Points, in no order, along strands that fork, close into loops and pass close to each other.
In the rows, zero is written as 128.
Two points are linked if the straight distance between their rows is under 110. Some points are linked to none.
z47: [165 122 120 132 109 101 157 141 166 100  93  93 101 140 127 106 110 140
 174 195 173]
z662: [ 88 107 142 146 146 165 115 131  90 162 156 121 183 143 145 112 112 129
 158 129 183]
z358: [111 128 113 161 126 135 138 140 154 106 164 132 153 100 132 162 144 154
  69  82  92]
z334: [110 105 124 106 127  70 122 160 106 143 126  99 150  92 120 136  71 139
 166  87 144]
z554: [ 99 168 152 109  84 156 146 109  91 142 146 102 149 175 142  99 139 132
 163  98 191]
z826: [127 159 152 161 117 151  99 132 129 129 125  90 137 161 149 130 162 198
 101 107  72]
z478: [133 121  81 123  92 115 159 136 170 143 106 158 114 162 112  92 168 114
  96 120  96]
z560: [132  97  95  81 111 117 111 132 142  78 198 115 125 106 136 118 115 109
  88 112 144]
z920: [ 75 138 104 167 117 148 170 105 154  71 154 112 125 113 158 128 168 144
  79 113 189]
z743: [136 159 121 174 116 111 115  73 135 137  86 159 135 152 130 135 150 147
 115 164 127]
z777: [157 150 160 117 149 155  91 134 117 116 208 157 140 126 154 157 107 122
 107 162 152]
z650: [151 159 171 101 111 179 146 103 139  88 166 127 165 131  90 144 122 163
  70 126  98]
z569: [108 168 163 152 109  97 113  81  99 153 118  81 117 163 105  95 177 101
 126  87 107]
z797: [165  63  63  87 109 163 161 143 128 101 114 127 107 166 135 118 133 143
 102 169 143]
z336: [171 172 159 124 112 156 142 108 115 135 140 132 137 162  98 182 129 137
 131 146 143]
z139: [162 122 193 138 168 102 144 127 134  95 170 103 149  94 116 104  52 123
 180 158 183]
z340: [143 136 123 104 105  63 120 153 141  92 132  89 104  97 119  67 118 115
 131 131 133]
z146: [ 85  95 134 175 106  85 147 102 148 170 134  85 174 108  87 104 139 106
  95 124 143]
z720: [132 132 214  92 138 115 133 129 129 127 140 110 129  59 135 105  50 132
 166 159 161]
z74: [126 106  92 104 139 163 145 181 139  85 124 141 124 143 137  60 125 129
 176 198 161]
z609: [137 127 136 137 170 148  87 148 127 143 146 164 151 143 110 162 107 185
 125 144  55]
z163: [127 152 152  79  99 133 148 106 128 136 118 143  24  85 177 147  90 146
 126 131 150]
z200: [ 96 125 102 142  98 163 130 124 136  72 116 101 146 113 173 131 178 133
  69 110 136]
z903: [154 139 107 179 128  85 137 101 151  79 121 138 128 116 118 119 107 179
 118 161 164]
z630: [178 124 128  77 125 120 113 140 126  49 145 123 112 122 110  97 103 162
 101 148 114]
z211: [101  90 139 159 140 122 107 111  94 167 144 101 173 108 104 164 131  56
 107 102 137]
z16: [168 108  88 114 126 128 129 158 159  78 129 128  78 108 196 140 112 108
 158 187 181]
z320: [ 59 101 146 152 112 112 137  81 147 161 121  97 169 130  75  92 160 122
  86 141  98]
z226: [200 169 136 130 132 125 114 179 116 101 110 141  99 137  98 127 130 133
 145 195 119]
z827: [126  93 119 132 178 119 143 117 111  79 133 140 124 122 126 100  81 111
 207 177 197]
z395: [114 122 151  62 110 183 135 157 129  94 117 121  72  78 182  98  76 164
 168 146 149]
z171: [153 154 162 129 144 136 105 192 108 152 156 136 128 108 159 122 121  78
 153 157 150]
z690: [106  76 121 104 161 115 163 116  79 136 150 144 113 128  95  96  82  73
 148 123 208]
z899: [112 142 156 131 139  91  92  87 151 189  85 152 130 158 134 116 117 165
 157 113  71]
z710: [ 98  81  90  93 125  81 134 156 154  81 143 110 108  93 143  48  99 125
 151 124 145]
z172: [141  92  94 115 138 120 155 153 161  66 129 123  42  86 168 130  88 120
 179 165 158]
z594: [ 98 127 109  81  86  99 141 106  98 160 129 102  95 163 122 108 138  84
 136  85 167]
z189: [ 98 121 147  78 156 168  98 168 106  99 150 127  93 118 179  80  92 162
 171 162 144]
z378: [132 129 118 135 130 177 107 141 134 138 147 141 135 169 181 157 139 193
 108  88  83]
z393: [125 164 169 136 111 125 128  81 160 186 178 140 135 156 150 143 137 116
 105  94 123]
z181: [173 159 151  92  92 129 159 108 128 151 124 125 119 156 117 204  91 151
 132 121 150]
z81: [144 119 131  86  75 108 165 113 156 171  98 125 152 143 116 162  98 135
 131 147 158]
z185: [128 160 168 164 167 174 118 109 161 151 158 168 154 144 104  91 182  93
 122 108  77]
z2: [124 133 132  96 146 146 146 134 127 135  81 180  80 131 110 106 111 148
 154 225 138]
z643: [155 169 129 134 104 123 152 207 168 151 164 156 152 115 147 118 140 102
 135 100 131]
z878: [138 126 100 127 103 157 148 171 149 181 134 139 134 171 111 136 172  80
 143 154 119]
z385: [143 133 122 125 109 142 111 202 135 163 143 115 133 141 151 125 148  97
 144 178 133]
z174: [131 128 151 145 116  71 146 109 136 128 111  81 114 130 132  73 111 117
 189 168 196]
z477: [122 146 185 182 135 143 135  83 101 149 124  98 158 161  98  94 141 111
 133 186 191]
z655: [138 153 141 177 132 121 111  76 115 132 110 141 137 158 116 105 156 121
 125 216 162]
z641: [139 115 132  74 103 136 126 112 171 147 138 166 105 151 147 112 123 127
  78 185 109]
z345: [117 101  70 127 123 132 103 126 124  66 147 113 119 142 186 108 127 159
 136 123 169]
z745: [109 135 166 141 162 106 101 132  82 154 106 140  69  85 181 106  98  94
 166 156 178]
z570: [173 146 108 150 131 125 109 148 186 143 110 115 116 149 117 122 190 124
 139  62  43]
z5: [130 140 140  78 101 147  91 150 108 129 113 120 127 163 132  85 146 130
 137 137  94]
z65: [143 154 156 161 150 103  97  89  88 115 142 117 123 120  87 145 144  99
  99 111 100]
z605: [ 96 140 152  94 143 149  85 159 102 167 163 140  97 142 191 114 112 149
 157 147 120]
z42: [136 138 152  81 122 153  92 147 105 168 130 112 102 188 119 138 138 133
 150 150  75]
z753: [140 130 119 122  86  77 104 190 147 150  70  87 108 112 171 108 126 140
 159 131 114]
z752: [129 136 167 143 149 118 128  98 106 207 125 112 118 175  68 142 144  94
 158 119 104]
z193: [134 146  88 123 105 102 191 156 148 130 121 172 104 117 144 116 107 124
 155 124 203]
z629: [119 133 186  66 111 168 121 139 136 142  99 151 110  44 142 130  72 150
 141 151  90]
z823: [106 151  98 186 104 127 171 134 153 111 172 128 136 127 147 109 165 123
  99 107 181]
z114: [119 116 138 125 166 153 138 106  91 128 124 159 180 135  80 120  87 157
 158 188 167]
z660: [113  93  74 105 127 186 116 143  89  65 109 121 152 128 115 147 164 118
  95 115  95]
z562: [ 97  96 143 124 154 117 117 183 129 138 179  82 125 130 117  69  95 163
 162 150 127]
z464: [117 149 125 100 137 134 131 188 120 159  95 166 123 128 136  92 138  95
 190  96  96]
z239: [113  88 102 126  96 155 124 160 137 134 117  64 155 144 106 145 169 150
  86 123  61]
z828: [160 181 169 147 171 145  97 125 108 144 148 158 130 156 120 145 139 126
 162 103  97]
z135: [117 119 107 163 115 153 149 139 142  88  78  77 142 124 187 160 181 173
  65 110 114]
z134: [134 174 168 100  98 135 133 161 112 135 151  93 118 155 155 100 112 158
 168 123 164]
z222: [154 153 116  82 101 136 160 118  91  83 103 128 123 153  69 133 116 155
 135  71 115]
z565: [113  87 152  68 136 122 103 120 118 135 154 121 144  80 158 125  77  73
 151 161 179]
z869: [107 141 143 150 148 150 123  88 121 103 167 163 158 129 114  91 137 135
  92 160 146]
z176: [130 122 137 146 155 103 116 140 105 149 160 130  97 124 149 104 121  84
 138 152 181]
z247: [115  93 135 101 168 106 165 132  86 107 124 121  95 108  91  87  69  99
 191 151 192]
z536: [116 113 151 101 109 160 127 159 146 125  99 134  98  20 139  95  92 122
 150 177 110]
z404: [ 97 134 185 181 198 180 131  89 162 153 118 144 175 120  94 114 186  86
 123 109  81]
z886: [ 57 123 110 127 151 150 181 120 130  95  60 108 126 132  96 145 195 126
  99 112  86]
z545: [150  57  55 105 115 162 130 122 108  69  90 113 139 146 129 122 146 147
  91 154 126]
z722: [ 97 169 173 184 155 128  88  98 110 146 140  92 120 153 131 141 168 163
 117  90  68]
z724: [143 121 101  95 125  92 130 107 166 161 138 141 107 134 114 174 123 110
 136  35  81]
z208: [136 102  78  84 103 121 165  94 136 141 132 166  81 163 106 158 123 117
  90 141 148]
z804: [105 118 101 223 164  75 118 126 105 143 130 138 132 109 123 102 142 108
 105 105 144]
z556: [114 140 132 127 115 140 176 153 161 167 127 167 183 147  87  77 146 104
 152 102 112]
z266: [108 108 107 164 103  92 186 118 152 185 117 122 157 128  61 135 146  87
 121 136 146]
z283: [120 135 116 123 117 155 145 127 112 117  94 123 182 125  58 123 170  70
 151  91  94]
z599: [220 165 126 142 113 117 120 153 110  67 109 107 120 134 106 158 124 155
 124 154 139]
z329: [177 141 109  90 141 113 118 112 146 140 104 162  80 150 132 170 128 119
 152  66  82]
z407: [156 153 133 135 111 125 111 148 147 107 128  95 136 129  94 130 171 115
 110  63  45]
z627: [161 120 111 142 150 145 110 149 103  88 121 110 111 162 105 129 113 209
 133 174 114]
z278: [ 98 128 124 151 142  90  96 115 139 151 110 148 131 145 129 101 111 202
 125 126  88]
z557: [157 121 118 109  78  83 174 126 177 149  88 106 128 122 126 137  98 126
 149 176 182]
z130: [117 134 134  81  86 142 139 122 153 135 152 139 164 128 151  81 126  98
 129 163 177]
z854: [ 57  90 146 149 139 133 119  90 105 158 166  77 141 121 123 146 158  81
  72 103 136]
z188: [154  97  86 147 132 133 126 144 119  66 115  77 107 167 117 102 132 176
 148 170 136]
z692: [118 154 183 124 123 106 102  63 161 189 124 136 148 155 125 116 134 129
 131 110  86]
z337: [178  84  95 108  86 120 100 150 144 135  99  97 142 141 184 135 134 145
  90 145 110]
z296: [183 161 109 165 115 120 126 191 164 125 139 155  97 147 180 112 152 153
 106 152 121]
z794: [111  95 153 122 179 126 117 110 147  77 155 129  66  93 165  89  77 139
 178 205 143]
z303: [118 154 171 167 144 157 119  60 189 167  96 116 179 127 121 175 168 132
 142  91  84]
z476: [104 109 112 134 100 128 166 112 171 175 122  98 161 130  84 189 150 109
 121  70  89]
z180: [132 164 108  82  93 101 175 140 143 146 105 172  82 127 152 117 116 101
 145  96 162]
z70: [155 178 154 201 145 116 129 106  89 136  98 159 143 139 108 108 167  59
 140 102 151]
z548: [160 174 141 121 122 125 147 200 143 147 154 170 120  83 169 128 111  80
 151 123 165]
z131: [132 165 111  91  84  94 141 120 131 136 119 147 116 138 148 103 142  83
 132  64 144]
z796: [123 108 128  92  90 146 127 179 158 132 107 132  98  37 183 135  98 104
 149 149 141]
z910: [125 123 104 105 112 116 120 115 149 134 139 169 117 140 120  86 151  92
  92 155 110]
z45: [150 153 166  86 149 143 120 115 138 148 195 198 125 126 135 154  99 110
 104 143 123]
z269: [177 119  99 115 117 130 118 137 123  78 156  96 103 135 136 146 133  90
 148 183 184]
z790: [116 150 107 157 133 142 138 112  79  67  96 139 145 126  74  76 175  93
 129 136 151]
z409: [109  89  74 150 141 180 133 153 132 135 135 146 130 162 146 167 149 187
  92 108  84]
z152: [119 157 151 107 144 155 105 163 111 163 144 168  53 100 189 143 117 125
 146 152 116]
z766: [110 142 145 209 145 138 147 134 116 176 163  94 111 151  94 162 179  98
 105 130 123]
z721: [154 111 159 140 175 128 147 119 123  86 160 137 155 102 130 102  71  86
 178 174 211]
z912: [100 188 223 158 142 162 136  91 128 115 113 101 177 112 124 139 178  99
 108 110 109]
z941: [130 166 166  97 123 102 140  84 113 138 120 141  57 106 166 149  81 143
 146 153 184]
z228: [122 134 134 170 154 152 141 108  89 179 139 112 106 177  68 169 172  98
 141 129 113]
z791: [104 140 144 128 118 127 124 202 118 152 173  76 116 156 140  71 132 158
 167 122 136]
z109: [ 71 105  95 165 144 147  98 124 108  95 174 113 156 112 172 117 138 146
 116 107 162]
z746: [139 150 204  59 116 139 130 139 140 139 141 136 140  86 140 135  58 153
 150 151 138]
z83: [121 126 118 118 135 142 120 123  74  70 112 120 158 136  78  58 137 105
 163 156 166]
z90: [169 150 148  76 116 160 108 112 123  81 158 149 130 144 101 124 130 131
  79 138  86]
z734: [138 176 143 158 132 169 157 114  85 106 133 131 146 136  96 180 148 119
 135 115 163]
z552: [153 121 127  60  62 140 150 107 161 140 102 142 165 142 144 134 120 105
 112 142 152]
z807: [ 96 126 119 134 132 188 132 111 134 103 169 148 151 145 139 131 134 176
  92 156 146]
z896: [155 131 162  74 120 114 117 159 125  96 142  93 118 127 116 117  73 200
 133 131 111]
z60: [ 75  81 143 156 130 118 121  81 112 157 190  79 124 142 142 110 131 104
  90 116 182]
z115: [153 121  73 122 122 117 148 134 150 151 107 150  62 186 119 119 172 126
 110 106  79]
z696: [141  79  96 101 143  80 141 144 155  85 111 110  37  83 144 129  72 169
 133 150 126]
z639: [130 105 128  79 142 112 126 139  87 101 116 115 130 113  76  81 107  88
 172 171 155]
z260: [124 100  94  68 104 103  98 160 104 135  74 120  50  98 170 144 114 116
 138 113 100]
z186: [177 120 123 101 130 137 159 184 119 124  51 151 108 114 167 133  84 206
 151 126 112]
z353: [110 117 139 123  96 156 128 110 173 156 121  65 152 144 123 172 174 128
  97  78  61]
z589: [120 128  80 177  98  88 119 153 138 120 106 106 157 116 146  93 156 109
 144 119 161]
z525: [141 155 187 181 151 141 113  87 151 166 138 112 180 107 122 197 149 109
 130  87  94]
z309: [157 124  86 157 128 164 157  99 159  94  71 187 162 117 120 186 159 123
  91 119 103]
z813: [ 96 117 148 167 145 114 136 104 104  94 132  78 157 113  74 108 119 176
 128 136 137]
z470: [112 153 172 117 125 100 118  94 106 183 173 141 104 147 170 128 110  89
 119  77 168]
z612: [162 106  99 105 113 117  96  97  94 123  78 112 118 149 138 193 107 154
 132 161 141]
z302: [151 143 142  91 117 153 130 150 128 148 118 146  28 120 184 157 121 136
 119 165 123]
z866: [139 106 118  72  90 116 109 136 141 181  66 119 133 148 177 155 118 132
 153  82  90]
z250: [126  80 107 129 113 139 135 157 156  91 151  55 132 165 112  93 130 173
 140 172 120]
z991: [ 49 131 127 182 153 138 168 142 128 118  89  98 138 122  94 123 193 145
 105 131  91]
z263: [161 143 124 139 146 129 122 129 181 187 101 138 109 171 103 131 164 127
 171 115  60]
z841: [120 154 158 117 121 111 113  96 145 125 161 166 141 129 147  61 126 118
 101 154 150]
z117: [ 81 131 157 143 124 184 144 139  72 148 174  93 163 152 136 123 147 111
 137  81 181]
z871: [ 96 133 122  95 115  74 124  97 116 122 127 137 121 127 128  88  95 171
 123  62 130]
z183: [134 147 138 137 158 159  99  65 138 124  83 124 160 135 103 163 161 126
 164  70  77]
z121: [126 140 119 164 177 180 113 137 102 126 132 166 158 141  95 184 128 167
 140 137  84]
z651: [ 91 137  87 177 114 127 148 126 118  74  84 111 162  99 115  89 179 105
 120 119 165]
z383: [ 74 135 115 111 121 123 117  76 113 117 121 154 145 143 153 119 113 180
 115  60 125]
z326: [156 161 130 141 125 138  85 139 141 150 156 140 118 152 186 187 135 148
 119  97  92]
z100: [200 120  97  95 128 106 145 107 137 127  81 155  61 165 120 152 141 132
 101 101  73]
z918: [101  92 136  72 146 137  86 103 104 146 160 144 142 120 140 119  97  96
 123 179 153]
z362: [137 126 114 106 138  66 123  80 112  97 111 129  58 122 134 137  93 135
 149 170 180]
z265: [156 146 118 127 100  48 124 189 130 113 106  77  92  88 136 102 120 107
 160 118 140]
z364: [130  96 101  97 146  76 109 137 137 129 123 143  61 118 123 136  83 183
 101 148  86]
z742: [112 133 137 186 142 133 119 154 131 177 185 125 134 144 127 129 161  93
 104 112 107]
z638: [134 119 104  67  93 120  98 139 109 137  76 129 107 123 198 160 110 123
 153 109 144]
z493: [136 117 145 167 144 109 133 138 113 167 170 131 170 108 151 168  76 107
 142 120 203]
z449: [146 123 116 127 109 154 146  88 129 119 108 127 112 170 126 151 145 174
  73 122  99]
z480: [111 139 121 149 118 106 118  93 147 111 154 129 154  90 133 164 148 103
  69  67 106]
z427: [130 120 110 106 108 149 130  86 109  89 146 121 157 120  95 135 149  65
 103 163 180]
z29: [ 80 133 128 192 166 151 140 138 107 119 148 157 171  96 155 121 159  82
  95  55 141]
z124: [142 128  93 148 106 125 157  98 128 114 128 132 156 117 106 140 135  88
 125 165 202]
z234: [109 116  97 120 137 151  99  81 125 109  87 135 147 134 130 172 150 134
 132  52  76]
z453: [127 118 110 211 130  88 147 105 166 139 119 102 154 130 119 134 117 171
 145 178 179]
z778: [140 155 131 140 135 156  84 171 102 102 159 100 145 126 108 132 184  82
 119  89  71]
z744: [ 97  95 111 107  93 159 145 134 133 111 139  72 147 146  96 118 143 158
  94 133 117]
z882: [159 155 123 142 100 116 110 120 120  96  98 134 177 110 149 160 109 156
 131 104 140]
z792: [153 147  87 167 154 152 139 110 125  85 119 184 126 113 107 198 158 118
 101 108 105]
z317: [196 141 107 151 121 127 122 133 119  58 155  97 108 120 100 159 139 117
 115 170 160]
z760: [125 140 143 122 156 144 134 104 104 148 111 179 134 163  89 116 106 167
 156 198 138]
z116: [ 96 105 110 101 111  91 155  91  99 146 148 111 120 131 112 111 109  86
 141 100 202]
z27: [155 139 151 110 103 100 132 136 150 136 144 105 128 141 100 132 102 178
 107 130 103]
z814: [118 137 118  78 107  96 159 105 101  99 113 128 116 142  91 105  85 169
 146  87 153]
z389: [104  87 123 110 132 113  82 156 139 110 160  82 140 128 126  69 117 164
 132 166 104]
z483: [142 148 106 103 118 152 148 180 128 108 173 147 108 153 102 105 148 126
 114  98 103]
z157: [ 96 129 133 127 129 180 144 123 110 121 128 110 165 124  84 135 199  35
 110 115 115]
z357: [158 119  78 138 131  62 139 102 129  69 103 131  77 125 122 126  96 156
 140 145 176]
z780: [187 118 113 146 116 156 131 139 137 114  97 141 177 127 164 181 109 187
 103 115 110]
z585: [101  98 142 150 167 157 152 119  91 145 166 132 151 151 107 115  95 152
 162 159 192]
z666: [129 114 123  99 108  96 159 123 164 164 153 137 149 117  89 165  95 126
 119  57  98]
z160: [112 150 135 175 128 167 123 138 172 149 165 148 154 136 141 130 196  98
 104 106  80]
z41: [ 98 113 112 119 131 175 159 103 106  96 121 121 163 112  75 171 170  70
  96 155 144]
z919: [147 146 163 117 116 107 160 134 141 144 145 107 128 135  66 114  95 154
 136 169 135]
z318: [144 138 156 161 165 133 137 117 104 126 125 147 183  94  84 150 132  55
 137  46 118]
z138: [122 157 153 184 129  92 119  88 121 132 170 107 134 101 130 160 128 128
  82  89 142]
z101: [103 103 118 126 112 171 150  94 133 109 130 107 141 152 118 147 143 176
  77 154 128]
z187: [130 130  80 147 139 174 134 150  88  56 106 100 113 130 113 171 173 147
  94 129 117]
z14: [147 120 116  83 106 160  94 124 150 120  92 138 135 174 129  85 178 103
 118 115  52]
z147: [134 146 160  82 127 143 126 107 169 174 145 192 112 141 158 141 108 128
 117 161 111]
z997: [100 149 144 188 140 145 130 127 109 127 101  97 179 120 101 140 154 153
 131 129 107]
z716: [ 64 122 104 144 143 141 105  58 133 118 113 170 163 121 161 149 144 142
 105  66 103]
z915: [ 99  98 133 186 125  80 132  88 136 143 118  77 164 133 138  96 109 130
 171 151 197]
z898: [135 140 110 143  98 128 177 162 149 182 117 128 150 166  71 129 154 117
 152 146 127]
z602: [171 154 148 101  93  85 117 110 154 117  92 143 149  99 165 144  82 159
 124 123 147]
z68: [114 139 103 138 135 156 106 174  91  85 183 120 148 105 131 128 162  88
 102  77 119]
z509: [105 115 147 123 114  83  97  37 129 127 133 124 159 112 122 137 102 144
  83 135 137]
z905: [ 99 107 143  69 113 134 112 131 129 131 125 141 105  51 187 110  95  71
 150 156 173]
z304: [191 183 135 160 126 117 116 173 132 126 127 149  88 150 158 151 130 169
 122 122 100]
z384: [181  82 126  79  90 111 141 134 166 176  66 121 142 137 175 152 114 149
 103 121  77]
z9: [139 118 104 135 112 124 132 179 150 122 185 118 145 116 143 160 109 182
  93  81 111]
z522: [144  91 135 127 168 141 132 122 159  73 176 123 104 142 156 127  83 144
 177 214 146]
z725: [149 143 138  74 104 141 142 182 130 109  81 142  82  92 179 103  89 178
 150 111 123]
z500: [ 63 103 119 182 163 145 107 128 115 119 154 138 197  78 159 120 140 113
  94  92 146]
z891: [136 116 147 134 136 110 118 151  95 153 143 120 181 105 107 134 111  63
 136  90 140]
z310: [101 117 168 171 177 173 136 127  87 143 128 148 186 115 119 139 130  58
 128  29 141]
z349: [133 162 144 112 105 106 111 187 140 155  67 139 134 113 167  91 125 131
 174  99  91]
z637: [109 117 124 165 127  98 110  96 131 153 178 126 117 136 178  96 140  84
 104 143 200]
z922: [132  98 107  80 108 153 169 174 183  93 125 143 103  84 147  79 109 101
 157 193 162]
z965: [137 124  92 117  95 123 157 202 171 165 155 136 132 135 164 139 125 147
 123  70 108]
z761: [135 128 148 135 151  83  63 157 116 135 134 124 161 104 112 116 111 128
 124 116  65]
z989: [153 157  85 162 138 169 160 154 113  68 117 143 113 126  91 176 185 107
  98 115 105]
z365: [118 130 119 125 129  81 150 126 112 167 102 154 134 123 112 145  96 124
 170  92 142]
z699: [113 140 152 114 138  95 151 151 128 168 109 160 101  99 121 117  90 139
 163 134 130]
z740: [149 148 109 161 127 139 126  61 161 142  81 190 153 147 140 182 152 122
 131 125 125]
z447: [160 137 149 118 150 134 118 160 115 135 110 130  67 113 105 138 112 137
 157 238 121]
z909: [129  87  57 135 139 137 129 167 127 120 102 173 136 148 147 133 117 194
 112 117 102]
z455: [144 135 112  93  98 141 167 111 104  93  99 121 153 135  50 169 141  99
 130  74 113]
z48: [141 135 164 125 172 109  66  99  98 172 142 159  91 135 135 155 119  94
 121 182 108]
z445: [152 137 107 118 110 133 189 141 144 107 143 157 141 126 103 122 106 125
 150 148 201]
z984: [112 167 199 117 116 173 128  87 141 123 153 123 191 127  99 121 150 126
 100 110  92]
z388: [ 89  72 101 190 191  91 106 133 101 147 176 130 120 118 116 110 102 127
 103 126 153]
z245: [128 137 203 176 154 115 110  79  84 110 134  74 161 132  78  91 114 141
 129 164 162]
z136: [125 140 104 197 103  99 143 166 159 137 152 117 165 106 165 108 146 110
 135 111 187]
z206: [ 85 155 196 172 176 148 130  95 121 116  87 112 189 102  88 130 164 118
 124 113  81]
z684: [134 136 126 234 167 107 124 140  95 147 109 146 135 128 111  93 160  68
 123 115 159]
z620: [134 115 145 127 166 154 102 132 123  98 218 129 116 144 149 120 104 151
 134 185 162]
z262: [138  83  71  79  91 131 176 135 150 131 117 125  67 173 148 108 129 137
 103 153 163]
z469: [ 92 131 142 177 145 135  94  83 139 172 120 102 127 165 113 148 186 137
 115 126  59]
z306: [ 98 115 107 125 139 183 160 112 165  93  72 139 160 127 100 136 193 116
 100  94  63]
z546: [155 119 101 142  85  98  90 177 160 154  93 102 138 139 192 120 150 140
 114 125  96]
z498: [ 92  87 107 150 174 115 120 109  81 157 162 137 120 134  79 149 108 133
 118 129 131]
z751: [184 128  97 131 117 120 130 188 169  79 123 126  90 113 194 102 127 140
 125 168 146]
z574: [ 90  84  92  73 115 110 165 170 177 124 129 154 108  82 144  72  97 108
 138 148 151]
z220: [177 116 104 131 126 129 140 158 137 118  86 161 140 142 161 136  96 204
 119 135 117]
z624: [120 104  81 136 148  98 117 126 132 150 147 158  73 144 151 164  95 185
 107 145 125]
z561: [143 140 167 133 155 137 126 129 131 187 118 120 144 169  51 128 140 126
 184 118  58]
z468: [129 159 144 122 121  54 111  91 113 135 172 123  76 122 151 111 118  98
 100  89 167]
z145: [150 139 153 171 141 126 118 125 163 193 157 144 182 118 128 204 125 100
 142 103 109]
z750: [107  94 125  64 101  72 117 160 135 148 112  88 110  86 135 130  68 157
 145  99 107]
z736: [159 126 129 144 152 104  76 159 124 144 124 130 133 131  95 159 124 152
 124 148  46]
z852: [ 79 154 160 137 184 164 161  99  97  96 125 122 131 113  83 178 153 139
 116  77  91]
z607: [130 107  84  86 106 116 100 124 109 102 104 137 106 143 192 123 109 146
 129 118 164]
z347: [ 86 138 140 169 194 174 140 107  73 116 132 154 152 121  88 185 126 160
 132  99 114]
z596: [103 106 100 137 160 117 120 118  98 158 159 157  83 162 115 144 115 151
 131 159 131]
z494: [127 155 162 118 149 142 144 180 125 168 110 171 171 129 100  80 124 101
 189 102 102]
z713: [191 125 123 102 116 124 143  88 126 128  90 154  89 174 157 137 127 176
  82 108  94]
z502: [107 128 140 173 174  74  66 139 106 151 140 142 140 110 131  94 105 163
 128 114  76]
z315: [127 113 157  95 160 126  94  98  98 170 150 149 103 122 138 173  89  99
 128 194 152]
z219: [140 122 101 121 122 203 125 101 150 106  88 143 145 167 131 127 199 113
 105 111  65]
z36: [107 150 149 144 171 140 111  99 102  73 141 111 112 104  85 165 159 133
  84  90  65]
z40: [ 86 130 161 126 129 132 143 134 110 176  92 145  81  76 160  99 101 121
 179 161 161]
z271: [118 113  90 158 106  79  87 127 150 178  93 112 137 140 148 146 156 115
 127 110  78]
z213: [137 105  85 109 127 111  90 170 113  99 179 126 128 100 135 133 128  85
 115 124 136]
z825: [130  97 131  77  98  99 100 150 130 134  81  97  65  55 166 135  87 148
 123 127  89]

A fork is a point with three links, a tip a point with one. Leave the first point through the second and follow the links. Name the first fork or tip that comes.
z171 / z548 => z468
z752 / z561 => z560
z721 / z139 => z48
z585 / z662 => z250
z347 / z852 => z171
z941 / z163 => z220
z189 / z605 => z81
z41 / z427 => z247
z260 / z825 => z176
z804 / z388 => z16

A piece is two or more points that can be reached from each other along the links. Count, over all rows, the pieces, the separate loops (a circle has one, a figure eight two, a Y none), the forks (points with three links) and the tips (points with one).
pieces => 4
loops => 5
forks => 19
tips => 17
